Points on a hilly landscape, in no order, each with its height.
A ball rolls from a point to the lowest of its 2 nearest points, and stops where none of them is lower. Distance is the straight distance between rows; heights are no part of it.
J_621 height 5.22: [ 18   6  11   9 -24 -18  18   9  -5   7  23  11   0 -34 -31 -10 -32   1
   7   6   4  11  16   9   3 -16  -3  27 -11  22  17   9   8  14  -3  -2
  21   3  -3   5  30   3]
J_105 height 6.09: [-11  -3   2   3 -34  -5  10  16   8  -6   8  -1 -24 -11 -13 -28 -39  -8
  12  26 -25   6   2 -12  24  -6  -6  19   8   8   8  21  17   9 -15 -12
  -4   0  -2  24  24  25]
J_837 height 8.19: [  5  14  11  -3   7  10 -24  -6   0  14   6  -9  -2   5   1  16  20  -9
   5 -20   8   7   6  -9  -5   5  26 -16  11  -8  -2 -29   1  -5   1  -8
  -4  15   1 -10  -2   1]
J_366 height 2.39: [-14 -13  16   9  -1 -13  -2  -9  -1  15  -6  -6 -23 -15  -8  25   2  -1
  -7   8  31   3  -5 -11   0  -7  -5   3  14  15   4 -23  -6   8   0 -13
   6 -24  -6 -32  31 -13]
J_874 height 3.42: [ -2 -22   6 -13  10   4 -16  10 -19  -4   2   5 -13   0 -17  18   8 -19
  -7  -9 -23 -21 -26  -4 -12  33 -12 -15   7 -11  -1  15  -5 -17   0 -12
  12   0   8  -5   7  16]
J_31 height 6.81: [ 33 -11   7  -9  22 -27  18  -9   3  16  -3   6  -1 -20  -5 -16  -8  -2
  14   9   8  -4 -28   7  -7  -4  -1 -11   2 -25  -4 -11 -12 -14   6  11
  17  11   8 -14 -28 -24]
J_298 height 3.74: [ -5 -16   2 -27 -13  -4 -16 -24  12  11  24 -15   5 -23 -31  21   3 -14
 -10  -5 -10   5  -6  -6 -12  15 -24  -4  18  12   1 -13  -3   1  23 -11
  18  -2  15 -10  21   2]
J_790 height 3.00: [-27   3   3  19 -19 -11   1   3  19  11 -20  15 -11 -14  12 -29 -37  10
  13  24  13  11  28  -3  20 -26 -15  16 -10  -6 -10  18  -2  11  -8   5
 -23 -11 -16   3  -6   2]
J_568 height 4.63: [ -6   7  -7  -7 -16  20 -14  -7  11 -34  20  -4  -9 -24  29  13  13  -2
  -8   7 -39  -6   9 -18  11  -6  -3   0  11   1   8  13  -4   5  15  21
  14  12 -10  -6  -7  13]
J_823 height 2.22: [-14  -3   9   0  18   6   4 -16  26  -3  -3  -7   2  -3   9   4   8   8
   0  13  -8  14   5  13   7  -5  -2  -9  -6  18  -6   6   3   5  18  17
  11   1   0  -1 -21  -5]
J_486 height 3.40: [ 11  15 -11  -5   9  -5  10   2 -43   3 -10  16  -4  -7 -15   8  10  -4
  -3  15  15  -7  -9 -12 -25   8  17   2  -8  -7  24   6  -6  12   0  -4
  28  18   6 -14  15   7]
J_725 height 4.01: [  0  -8 -21 -20  -5   4   2  -2  24 -17  -8  11  -8  -9  19  11  28  20
   2  28 -37   4  -3  14  19  -5  -8  -4  -2  10  13  25  23  -9  25  34
  -4 -16  16  21 -25   7]
J_630 height 5.63: [  9  -4  17  16 -13   3  12  -1   9   7   8  -3  11  -2  -4 -11 -26 -28
   5 -25  20   5  27   4 -12  24 -11   5 -20   6 -15   7 -18  18 -17 -24
 -15   5  -4 -13  30  -1]
J_250 height 3.63: [-12 -11  18  -7  -9   1 -17   2  14  14 -19   7   0  14  -3  15  21 -16
   2 -23   8  -3   6  28  -4   6  23 -23 -12   0  -6   2 -10  -4 -12 -13
 -16 -21 -30   0 -13  17]
J_60 height 0.47: [-22 -29  -1 -16   9  18  13  23   4 -12  11  -8  11   9 -12  -2  -4   1
 -19  16 -30  -7 -24   4   5  11 -37   9  -8  25 -11   8  15  10  -4  -1
  15   1  19  18   3   9]
J_51 height 3.96: [-14   5 -17  -4 -15  -5  -1  -4  -2  -3 -15  23   4  -5  -9   3  17  30
   1  25  -2  18  10  19  10 -21  14  14 -17  21  24  16  -6   2  25  21
  11 -11 -12  10 -13   2]
J_585 height 4.40: [ -8 -15   6  -5   0  -6  -7   7 -27 -15   1  -7 -18   6 -18  -3 -11 -28
   2 -12 -12 -19   2   2 -10  40 -13 -11   4  -3   4  25  -5  -1 -15 -28
   3  -8  -6   8  20  25]
J_928 height 6.64: [ 36  17 -18   8  17   4  13   0 -11 -25   0  -1 -12   1  15   7   5  -1
  13  19 -24   1 -15 -14  -6   3  17  -8   7  -9  15   7  24 -16   2  19
  16  23  18  21 -14   1]
J_686 height 2.97: [-24   8 -11   1  21   7  -4 -10  -9 -10 -19 -16 -17   1  23  22  29   5
  -3  35 -19   0  -8  -8   8  -6  14 -11  13  10  17  11  25  -8   8  11
  16   4  -2   4  -7  12]
J_164 height 4.37: [  2 -12   2  -5  -9  14 -21 -19   7   2 -18   9  10 -10  -7  36  34 -14
  -6 -21  18  -2  -3  19 -18  17  14 -25  -9  -4 -12   3 -22   7  18 -13
  -9  -9 -19 -22   1   4]
J_109 height 1.85: [-10  11   2 -12  33   0 -11  16 -27  -2 -14  -6   3  41   2   5  10   4
   0 -11  -8 -10   5   1  -1  20  25  -7  -3  -9  11   1   5 -16 -27 -19
  -1   7  -9  14  -4  17]
J_472 height 5.88: [  5 -14   0   4 -17 -10  20  -6  30   4  15  -7 -13 -26 -21 -30 -50 -10
   9  32  -6  17  -1 -16  25 -12 -17  16  18   8  -8   1  14  11  -5 -10
   2   9   2  32  10   3]
J_118 height 1.71: [-40 -23   8 -18   6  12   5  19  14   3  -8 -14  19  24  -8   1   6  11
 -19  11  -2  -4 -12  10  13  -3 -19   9 -11  18 -10  -2  -2   8   2  -2
 -21 -12  13  16   0   1]
J_560 height 5.65: [ 15  10  -8  14  -1 -32  16  -7  -9  -4   8 -10 -10   1   1 -16 -17  20
  20  16  12  27  20  21  23 -20  -2  19   4   1  12 -18   4 -15   3   1
  -1  -6  -6  28 -12 -21]
J_762 height 2.67: [-30   5  14   8 -13   7  -1  -2  33  18 -14  -6  -3   8  10 -12 -22   6
   1   7  25  23  32  -3  24 -14  -8  11 -12  10 -10 -10  -9  16 -10  -8
 -34 -11 -15   9 -10   2]
J_173 height 7.59: [  4  13   4 -10 -22 -16 -28   3 -16   2   9  17  -7   4 -10 -13   9  -8
   9 -12  -1  -3  10   5  -2 -11  33  -8  -4 -25  18   0 -10  -7   9  10
 -13  -8  -5  10  -5  16]
J_644 height 4.11: [-20 -17   3 -19  22   3   4  -3  17  36  -9 -37  25  32  -5   7   3   9
   5 -30  -4  21  -8   1   5  34 -12   2  11   5  -9 -22 -10 -12 -14 -15
 -11  14   2  -3 -12  -4]
J_307 height 4.84: [-11 -13 -10  12 -10 -15  19  16 -14  11   4 -11 -27 -10 -15 -14 -17  -8
  -1  18   2 -17 -18 -29   2  -5 -10  11  21   6   9   6   9   7 -13   0
  17  -8   6  -9  29   3]
J_648 height 3.70: [-19 -17   0   4  26  30 -12  -8  12  -4 -10 -24  -3   7  13  16   3   1
 -18  -8 -29  -3 -29 -17  11   9 -27 -18  23   6 -19   2  14 -25   4   5
   0   4  17 -21  -1  -8]
J_502 height 5.89: [  0   5   6  -1 -24  25 -26   9 -13 -26 -11  25  -1 -12  16  40  21 -10
 -19  -9  -6 -25  -9   3 -16  -2  22 -16  -6 -12  -4  13  -3   9   2  -9
   1  -4 -18  -5  17  15]
J_624 height 8.43: [-17  12   4  -3   0  34 -28   7   7  -1   8 -18   7  22  10  25  24   9
 -14 -24  -3  -1   1 -21   4   8  18  -4  19   8 -14 -33  15   1  -2 -12
 -11  10   7  -5  15   2]
J_691 height 2.07: [  6   0 -20   1  16  26   5   5   5 -17   9   1   9  10  11  -6   1   4
 -10   1 -30 -17 -26 -25 -12  16 -16  -4  11  -4 -16  13  16  -7  10  21
   9  18  27   2  -8  -7]
J_248 height 1.29: [ -9   8 -15  10  -6   4   5  17  20  -5 -19  13  -9  -6  41 -17   3   5
 -12  16 -13 -30  11   1  17 -16 -11  -6  -2  -1   6  38  25   5  -5  28
 -25 -18   4  -4 -10  -3]
J_506 height 3.82: [ 27  -5 -24   2  15 -24  38 -18 -16   3  10   2  10 -13  -5 -27 -13   5
  -2  27   9  15  -7  -1 -18 -11 -21  17   1   3  -5  -4  -6  12  -4  22
  35   4  -3  -9 -21 -14]
J_389 height 5.96: [ -6  -1  24  31 -25  -3   3 -10  11  12  -8   7 -13 -21  15  13 -19 -15
   5 -14  29  10  30   8   2  -9  -7   1  -4  13 -18   2 -15  19 -10 -14
 -13 -20 -38 -25  16  -2]
J_68 height 5.06: [ 14   1  15   5  16 -27  15  -5 -26   5   2  -4  -5 -10  -3 -18 -16 -22
  10  -3  23   4  19   6 -12   7  -5  -6  -9 -15   2   1 -18  -1 -21  -3
   9   2 -13 -17   3  -1]
J_86 height 2.35: [ -7   2   9  -3  14  21 -18  21  12 -14   1  15  -3  16  17   9  19   5
  -5  -1 -25 -17  -9   9  12   2  14 -15  -8 -13  -6   5  27 -11  -5   8
  -9  -7   8  12 -19  16]
J_650 height 0.89: [ -3 -12  -5  -4  19  27  14  23  -1 -17  -3  13   1   4   6  14  13   9
 -15  23 -24 -11 -33  -2   1  11  -9   1  -6  10  -7  14  26   0   4   3
  21  11  25   5   1  -4]
J_738 height 3.97: [ 12  11  20  16 -19   7 -12  26  16  -6   9  25   5   7 -11 -16 -18  16
  14 -24  -7 -10   1  31  14 -20   8  16 -18 -10   9   7  10  -9  -6  -3
 -21 -10  -3  17  -6   3]
J_312 height 2.79: [  8  -1  -2   1  15  -2  15  -8  24  -2  -2   2  23   2 -11   6   9  29
   2  10  14  21  -6  23   2 -14   1  13 -13  20   0 -12   0   3  22   2
   4   4  12  15 -12 -26]
J_935 height 2.90: [-19 -12  16  -5 -21  15 -23  -3  28  21  -5 -18   1  12   0  29  25 -16
  -6 -28   5  14  16  15   9  14  12 -11   2  23 -14 -20  -2  -1 -12 -27
 -23 -18 -23   0   2  11]
J_73 height 6.48: [ 21   4  16  10   8  -6   3 -13  16  14  16  -7  18  -6   8  -5   5  -7
   5  -9  20  36  33  17  -3  -2  10  -7 -18   9  -7 -16 -14   3   1   2
   0  15  -5 -15 -14 -12]
J_588 height 6.08: [ 20  -1  15  10 -10   2  -4  -1  11  24  11 -14  15   7   9   4   8 -25
   6 -32  28  19  32   7 -12  27   7  -3 -20  16  -7 -21 -15   9 -20 -20
 -16   9  -7 -16   9  -5]
J_997 height 5.43: [-10  -9   0   4 -22  10 -21  -5 -20 -20 -24  10 -19 -19   9  41  21  -7
 -23   0  -4 -23 -18  -3  -2 -15   4 -13   7  13  -3   8  -6   4   4 -16
  -2 -27 -31 -19  26   4]
J_877 height 3.25: [ -5  -8   2 -19  10  -5  -5   8   9   1   5 -12  37  28 -17 -16  -1  13
   4 -22  -5   8   7  24   0  14   2   8 -21   2   2   0 -22  -7  -9 -24
 -12   2   5  15  -6   8]
J_893 height 1.19: [-17  -9  14  -2   1  40 -18  18  10 -26   1  10  -8  -5  37  22  12  -4
 -26   4 -24 -25  -2   6  18  -6  -9 -11  -4   8 -11   9  16   6 -10   7
  -4  -8  -1 -10   9  12]
J_613 height 6.23: [ 33   6   5   5   0  -7  14 -17  14   0  34   1  22 -16 -10 -26 -23 -11
  -3  -1   3  27  22  10  -5 -10 -11   8  -8   0 -17 -11  -8   4  10  10
  10  15  11   2 -13 -16]
J_902 height 2.31: [ 12  15  -5 -15  13  20 -12   2 -27   5  -7  21  14   9 -17  20  16  -7
 -11 -12  10 -12 -11 -16 -27  29  15  -4  -4 -21   1   5 -15  -3   7 -20
  14  31  16 -10  10   2]
J_934 height 6.19: [ 16  11   2   9  23  24  15   4  25  -7 -14   3   4  19  18   8  18  23
   8 -11  12  -2 -20  -2  -3  -1   9  -1  -8   5 -19 -11  21  -2   1   1
  -8  23  23  11 -19 -30]
J_945 height 2.30: [ -6 -11  -1 -22   1  -8  -7  -6  -5  17   3  -3  25  14 -24  -2   9  -7
   1 -27   8   0   4   9 -21  29  -4  -6 -11  -3  -7  -3 -29   1   4 -12
  -6   2   5  -9   6   2]
J_678 height 6.24: [ 45 -15  -3  -4  16 -20  28   4  -5   1   9   7   2 -19  -8 -31 -34 -14
  10   3 -16 -18 -22   2  -8  -2  -5   0   6 -16   3  12  -6 -12 -16   9
  27  12   6   1 -21  -7]
J_84 height 5.11: [ -8  -9  14  16 -11   3   3   7 -16   1 -14   4  -7  10  -5  -6 -20 -27
   1 -25  12 -24   7   6 -14  21  -7  -6 -11  -4  -9  22 -14  12 -20 -24
 -17 -13 -17 -10  23   9]
J_326 height 4.72: [ 34  -4 -19 -14 -15 -20  15   1  -5  -2  19   3  16   8 -28 -26 -25  16
   5   0  -3  -8 -22   7  -7  -7  -6  27   3 -10  19 -16 -10  -7  11   1
  -3  -2  22  27  -2 -11]
J_450 height 6.33: [ 14  13  11   9 -16  26 -20  18   3 -18   9  24  -3  -8  18  17  13  -5
 -11  -4 -16 -22 -21 -16  -7  -9  32  -5   0 -24   3   7  11   1   8   7
   2  17   8  -6   5   6]
J_54 height 2.24: [-14  -4 -14   3  17   3  12  17  -2 -13 -23  -5 -16   6  26  -2  15   1
  -7  37 -22 -19  -7  -1  13  -3  -7 -12   1  12  19  30  27  -3 -12  20
   5 -10   1   4 -15   9]
J_101 height 3.09: [  1 -11  14 -13  -4 -11   7  -2   2  16  13   0  -7 -22 -26  21   1  -7
  -8  12  14  -2 -12  -7  -6   7   1   1   7  17  11 -20   4   9  12 -13
  24   4  15 -15  30 -14]
J_318 height 1.33: [-14 -11  19  15   4  16   4  -2  21  -2   3 -11  -7  -3   7  -9 -16 -15
  -3  -6  -3  -4   3  -3   5   0 -12  -4   1  10 -15  11  -7   4  -4  -1
  -2   0   0 -14   5   0]
J_602 height 6.82: [-15  30  -4   2   0   6  -9  -1  -7  -9   2   6  14  22   9  -7   9  16
  -4  -6  10  12  38   5  10 -10  19   8 -14  13   6  -3   2   8   2  10
 -10  -3  -6  14  -3   6]
J_636 height 1.65: [ -8  -3  17   4   8 -37   4  -8 -16  20 -10   3 -18 -15  -8  18   8  -5
   5  18  32  12  16  10  -6  -5  10  -5  -4   9  18 -13  -1   8  -4 -13
  15 -16 -19 -15  15  -3]
J_786 height 4.89: [ 14  21  -5  13 -13 -24  19   3 -37   6  11  16   0 -15 -13 -17 -14   9
   7  14  20  17  17   0  -9 -19   0  24  -9   0  18   5  -1  12  -7  13
  17  -3  -9 -10  17   1]
J_741 height 0.31: [ -8   0  -6  15 -12   6  15   6  16 -11   2   2  -8  -8  14 -34 -20 -10
   3  12 -15 -14   5 -12  12 -11 -16  -1   0  -2  -2  32   6   7  -5  17
  -2  -2   1   0  -5   8]
J_131 height 5.10: [ 11  -5 -20  -8  -6 -12  27  13  -4 -16  11 -11   6  21 -15  -1 -17  31
   4   8  -6  -4 -25   4   3  -5  -5  31   4  11  23 -12   7 -14   5  -8
 -11  -7  18  50  14 -13]
J_230 height 2.94: [  6  -2  -9   5  14  34 -14 -11  13   1  -2  -4   7   1   8  11  11   0
 -10 -12 -13  -6 -34 -24  -8   6  -7 -16  21 -16 -24  -1  -1 -12  20  10
   0  22  24 -21  -8 -16]
J_381 height 2.08: [-51 -25  -3 -18  15   5 -18  -2  -7   5 -17 -20   1  24  -4  10  19  -7
  -5  -1 -24  -4 -10  16   8  17 -16 -15  10   0 -10   9  -2 -17  -7  -7
 -10 -14  -4   4  -1  25]
J_907 height 2.25: [-21   3  21  -3 -15  19 -18   1  42   9   0  -5   0   8  14   0   6   1
  -4 -18   2  11  26   7  20 -10   8  -3  -5  16 -13 -12  -2   8  -1  -1
 -24  -7 -10   2 -19   7]
J_433 height 3.41: [ -7 -10  -8  18   3 -12  13 -16   1  10  12 -19 -12 -10   4 -23 -17  -7
   5  22  19  16   4 -29   2 -15 -28   8  29 -12 -17 -14 -11   3  -1  12
   5 -17   2 -19   2 -11]
J_589 height 4.43: [ 22   6  -2   7   9 -30  26  -6 -37   4   4   5 -13 -30  -5 -16  -2 -11
   8  26  23  14   2  -2 -14 -11  -6   0  -6 -13  15   5  -8   6 -15  21
  34   3 -14 -19  -6   2]
J_477 height 2.96: [-16  19   2   5   8  16 -21  12 -11   4 -25  -2  -6  32  22  11  10  -8
 -12 -11   8 -23   3  -7  -8  -3  25 -26   0  -8  -2   1   7 -11 -30  -4
 -10  -8 -20   0  -2  15]
J_728 height 4.21: [ -3  -7  -4   0 -10 -17  18  16 -27   6  -1  15 -10 -10 -24  -9  -6  -5
  -6   5  17 -24 -18 -11 -24   7  -9   8  -8   0  12  17 -12  15  -5  -2
  18  -5  -1 -18  26   3]
J_264 height 0.40: [ -7   2  15 -10  28 -20  -4   2 -22  13 -22  -6  -9  16  -2  24  12  -2
   4   5  11  -3   5  13  -6  10  31 -12  -5   5  17  -4   6  -7 -19 -30
  11   0 -17   0  12   5]
J_637 height 5.48: [-26  -5 -12  -3 -35 -19  -7 -17 -12  -4  -1   4 -10 -17 -17  -5   0 -10
   4   7  14   8  28   2  -6  10 -16   2  -5   8   2  19 -25  25  16 -13
  -3 -20 -24   1  13  18]
J_469 height 8.49: [ 15   6  11 -11  34  -7  -8 -17  -6  10   8 -16   6  -7  -6  27  15  -8
   9   3  -8  19   9   6  -3  16  16 -17   5  -3  14 -17  13 -10   4 -14
  26  29  11   0  -2  -1]
J_529 height 7.29: [  5   5   5  -4 -18  -4 -10  17 -14  -2  20   9  -6   7 -14 -16 -12 -10
   1 -14 -13 -17  -4 -15  -7   6  13   3   1 -16  11   4   3   2   2   4
   0   2  14   7  21  10]
J_10 height 3.72: [-19  16  -3  16 -30   5 -15   6   4   1  -9  17 -12 -13  37   9   1   9
  -8   6   2 -18  16 -18   8 -36  11  -1   7  -4  -1   3  -3   7   3  18
 -10 -13 -30 -19   2  -2]
J_805 height 6.29: [ 24  26  -6   3  20 -14  -6  -1 -29  -5  -2  -1 -11   4   7  -2  10  -2
  15   7   1   7  -1  -5   0  -6  32  -6   6 -24  21 -14  14 -12  -1   6
   7  20   8  14 -11   0]
J_996 height 3.64: [ -5   6 -23   8  -5  15 -15 -21  -2 -12  12 -17   2  -8  18  -2   4  -1
 -12  -7 -14  -5 -10 -38  -4 -10 -15  -2  27 -11 -10  -7 -14  -6  17  21
  -2   5   9 -26   3  -6]
J_679 height 2.98: [-18  -4   9   5   7 -20   7  -6  11  23   3 -19  -7   4  -5   4  -1   7
   3  16  26  21   5 -15   7 -11  -5   8  16   3  -4 -29  -4   7   9   2
  -5 -14   2  -8   3 -14]
J_244 height 3.30: [ 26  -4   1 -21  15  -1  -2  13   8  11   7  -6  31  23 -17 -11   0  34
   7 -30   6  -1 -18   9  -4  13  11  10  -1  -9   0 -29 -10 -15  -1 -25
  -8  14  21  14 -10 -17]
J_740 height 0.62: [-31 -23  -2 -17  -4  18 -33 -14  -9 -15 -11  -8  -2   0   1  39  30 -14
 -10 -20 -24   1  -9  15  10  14  -9 -23  13   5 -19   4  -4 -14   7 -14
 -18 -24 -15  -4  10  21]
J_574 height 2.14: [ -5 -35  11 -13   4  14 -22  -5  -9   2 -10   1  -6 -12 -22  41  22 -13
 -15 -11 -13  -5 -32  12  -3  27 -17 -22   7   9 -12  -1  -5  -9  13 -26
   0 -10   3 -20  18  -2]
J_169 height 5.92: [ 32  14  -2  -7   6 -31  12 -20 -10   8  20  -7  17  -5 -11 -24  -4  11
   7   7  17  32  18  24   4  -8  -3  15  -5 -16  -1 -32 -10 -14   3   2
   2   1   4   6 -22 -24]
J_566 height 5.31: [ 15  15   2  25  27   3  25  13 -18   7  -9   8   4   8  12 -11 -14   7
   0  -2  28  -5  -5 -13 -14  -5  12   7  -8  -6 -11   0  -1   7 -17   8
  11  20   0 -22   7 -21]
J_554 height 3.21: [-35  -6  -3 -14  31  21  -7  -5   9  10 -15 -28  11  39  10   6  16   1
   2 -21 -16   8   2   8  11  28  -8 -11   5   1 -13  -3   7 -16 -17   2
 -16   6   0   0 -18  14]
J_820 height 3.54: [ 16  19  -9  13 -17   5  -8  16  20 -21   2  18  -8  12  19 -23  -6  15
  17 -14  -9 -16   8  20  22 -15  -4  10 -11 -11  13  17  25 -17  -8  13
 -33 -14  13  34 -14   0]
J_471 height 5.73: [-12   1   3  22 -34 -14  -1 -15 -12  -6  -3  15 -20 -40   7  -5 -20 -10
  10   5  24  16  40  -2  -3  -6 -22   6   0   2 -13  19 -19  29  -1  -7
   1 -15 -37 -18  14   8]
J_765 height 3.26: [ 25  -1 -22   2   7  -5  29 -16  11 -15  11   4  19  -4 -13 -12 -10  18
  -2  16  -6  11 -15  13  -9 -13 -17  22  -6  25   6   0   2   7  17  17
  23   5   8  21 -18 -15]
J_783 height 6.96: [ 35   6 -20   9  -9  -5  20  -9  10 -20  26  -1  -9  -4  14 -15 -13  -5
  12   3 -24   1  -5 -18  -3  -4   0   1  18   1  -7   0  24  -9   8  27
   4  13  23  27  -5 -13]
J_29 height 4.94: [  0 -17  -7   3 -13   8 -17 -21 -17  -9 -29  -4   0  -6  -9  34  18 -10
 -17 -18  12  -9  -5   8   1  17  -4 -18   4  14  -8  -1 -13  12  13 -24
 -19 -42 -30 -24  22  -5]
J_422 height 1.06: [ -3  10 -12  -9  19   7   0 -14 -20  21  -7   1  25  13  -8  12  22   0
  -6  -8  24  12   2  -8 -30  21   7  -2  -5  -7  -7 -12 -26   5   5  -7
  11  19   9 -25   6  -6]
J_577 height 8.79: [ 23   9  -6 -22  39 -13  -3  -6 -19  -1  -3  -6   5   9  -7  16   4  10
  18   4 -22   7 -19   7   1  19  21  -7   9 -18  23 -10  15 -25  -1 -18
  27  23  14  19 -17   2]
J_98 height 5.41: [  1   5 -12  16 -10 -16  25  12   6  -7  -6   2  -2   6  -1  -9 -23  34
  13  12  17   4   0  12  16 -24 -13  33  -8  11  18   0   3  -8   2   6
 -19 -16   0  35   0 -20]
J_83 height 3.84: [-14  -7 -34   4 -17  -9   5 -19  13   9   8 -21  -3  -8  -1 -24 -12  -5
  -1  22 -10   3 -14 -36  -1 -11 -34   4  32 -11 -12  -4 -11  -2  19  18
  -7 -10  11  -3  -8   1]
J_150 height 7.02: [-11  14   7   4 -25   3  -7   6   1  -5  19   8  10   1  -7 -13 -15   1
  -7  -9   6   6  25  -8  -2  -8   4  16 -13   7   0   4  -6  20  10   4
  -9   2   2   8  15   6]
J_590 height 3.05: [  1  14 -13  -8  -3  14 -13   6  27 -15  -1   8  -1  16  24  -4  23  20
   4 -11  -3 -11   7   3  19  -8   5  -2  -4  -4  -5   3  27  -5   5  20
 -29  -6  17  24 -21  -4]
J_759 height 7.89: [ 24  16  12 -18   5 -12 -27  -4 -14   9   9  10   8  -1 -14  -3  19 -14
  14 -23  15   3  14  13 -13  10  29 -20  -8 -28  11 -17 -14 -14  -6  -5
  -7  11   1  -2 -14   8]
J_343 height 5.68: [ 23  -8   5   1   7 -34  19  -3 -16   1   2   0  -2 -10  -2 -48 -34  -7
  18   2  -2  -3  -4  20   3 -13  -5   4 -10 -22   9  11 -21 -12 -15   0
   8  -2  -8  -1 -19   4]
J_55 height 3.34: [-35  -6  -6   9 -33 -13  -4   7   6  13 -13  13 -18 -17   9  -2 -10  14
  -2  23   3   4  14 -14  12 -27  -4  11   2   8   5   9  -7  12  13  13
  -5 -21 -16  -7  -8   0]
J_974 height 4.28: [ 15 -10 -30 -17 -15 -23  19 -17   4  13  14  -6  10   1 -21 -28 -21  -3
   5  16 -11   0 -21 -21 -16  -5 -23  17  21 -11   0 -16  -4   4  17  19
   1  -2  18  14 -14  -4]
J_898 height 5.08: [ -1  -3  -4 -19 -14 -24 -15 -21 -22  -8   6  -5 -11 -15 -21  -1   4 -32
  13  -6   1  -4  22   9  -8  31 -10 -18   3 -11  15  15 -15   2   9 -12
   0 -15 -14   5   4  24]
J_40 height 5.84: [ 17   8   8  23  32  15   8  -7  -8   9 -12  -8  -1   3  21  -2  -2 -13
  -3  -4  26  11   1 -13 -15   4   4 -14   0 -13 -18  -6 -20  -5 -16  14
   2  21  -5 -32 -17 -10]
J_810 height 4.82: [ -3  20   5  25   3  20  12  22   4  -5  -3   5   5  17  17 -11 -14  10
  -6 -13  14 -23   3 -15  -3 -11   8  10  -8   2 -13   5  18  11 -14  16
 -15   9   7  -6  13 -12]
J_864 height 6.60: [ 13  40 -18  11 -10  -5 -12  -3 -17 -13   6   9  -1  17  11 -10  16  20
  12  -6  12  11  17   3  10 -20  32   7   1 -11  11 -19  13  -8   6  15
 -14   4   1  22  -7  -6]
J_209 height 5.81: [ 35  22   9  20  18  10   7  14  -1   3  -9  13  -2  14   9  -8   5  11
  12 -22  23  -5 -10  -6  -8  -7  26  -4  -5 -17  -5 -22  15  -3  -9  -5
  -6  26   8  -2 -13 -23]
J_795 height 2.56: [-11 -11  -7 -23  12  -4   7   8   6  13   1 -15  24  24 -21   2   0  25
  -5  -1   0  -2 -27  -8  -5   6  -5  11   4  -2  -8 -16   0  -2  15  -5
  -6   5  21  19   1 -14]
J_911 height 4.39: [ -4  20  13   6 -13  28  -8  31  10  -5  -4  22  19  23   6  -6  -5  21
  -9 -18   5 -19   7  15   8 -18   7  15 -25   6  -3   8  24   9 -14   6
 -23  -8  -1  12   7   4]
J_138 height 3.51: [-11   3 -14 -14   1   8   0   0   1 -11 -23  14  -3   3   7  19  38  22
   3  33 -22   6  -9  16  19 -16  28  -2  -6   9  21  14  21  -7  17  15
  10  -8   3  17 -16  12]
J_659 height 4.16: [-18   3   8   7 -35  17  -9   8  12 -26  10  15 -13 -29  26  12  -9  -2
  -8  -5 -21 -17  24  -9  12 -20  -4   9   1   9   1  20  -3  16   2  11
   0   5 -22 -12  10   5]
J_133 height 5.59: [  1 -21  13  -5  -7 -20  25   7  13   9  12  -9   0 -16 -32 -22 -41  -9
   2  10   8   0  -6  -1   7  -3 -17  19  -4  11   4   3  -1  13 -14 -24
  12   2   2  13  22   0]
J_158 height 4.36: [  0  -5   4  -7   3  16 -14 -19   7 -17  20 -12   1 -24  -1  26  10 -10
 -12  -2 -29   4  -9  -5  -8   8  -7 -10  14  10  -3   5   0   0  18   3
  29  13   4 -12   4  12]
J_737 height 6.43: [ 22 -10  14  -3  35 -10  15  -8   7  32  -7 -14   4   4   9  -6  -6  -1
   9 -11  15  13 -14   4  -7  14  -2 -14   2 -14 -12 -21 -22 -13  -9  -1
   6  20  -2 -24 -32 -19]

Call two points neighbours if one is among the 2 nearest of the other. Go from one point of each pair to the other, from neighbour to neighbour, staying as low as possible. Name the highest point that can't be avoided.
J_805, J_741: J_783
J_60, J_264: J_83
J_60, J_422: J_244
J_741, J_907: J_51

Where does a ball stop that starts at each point below?
J_73: J_740
J_837: J_805
J_560: J_264
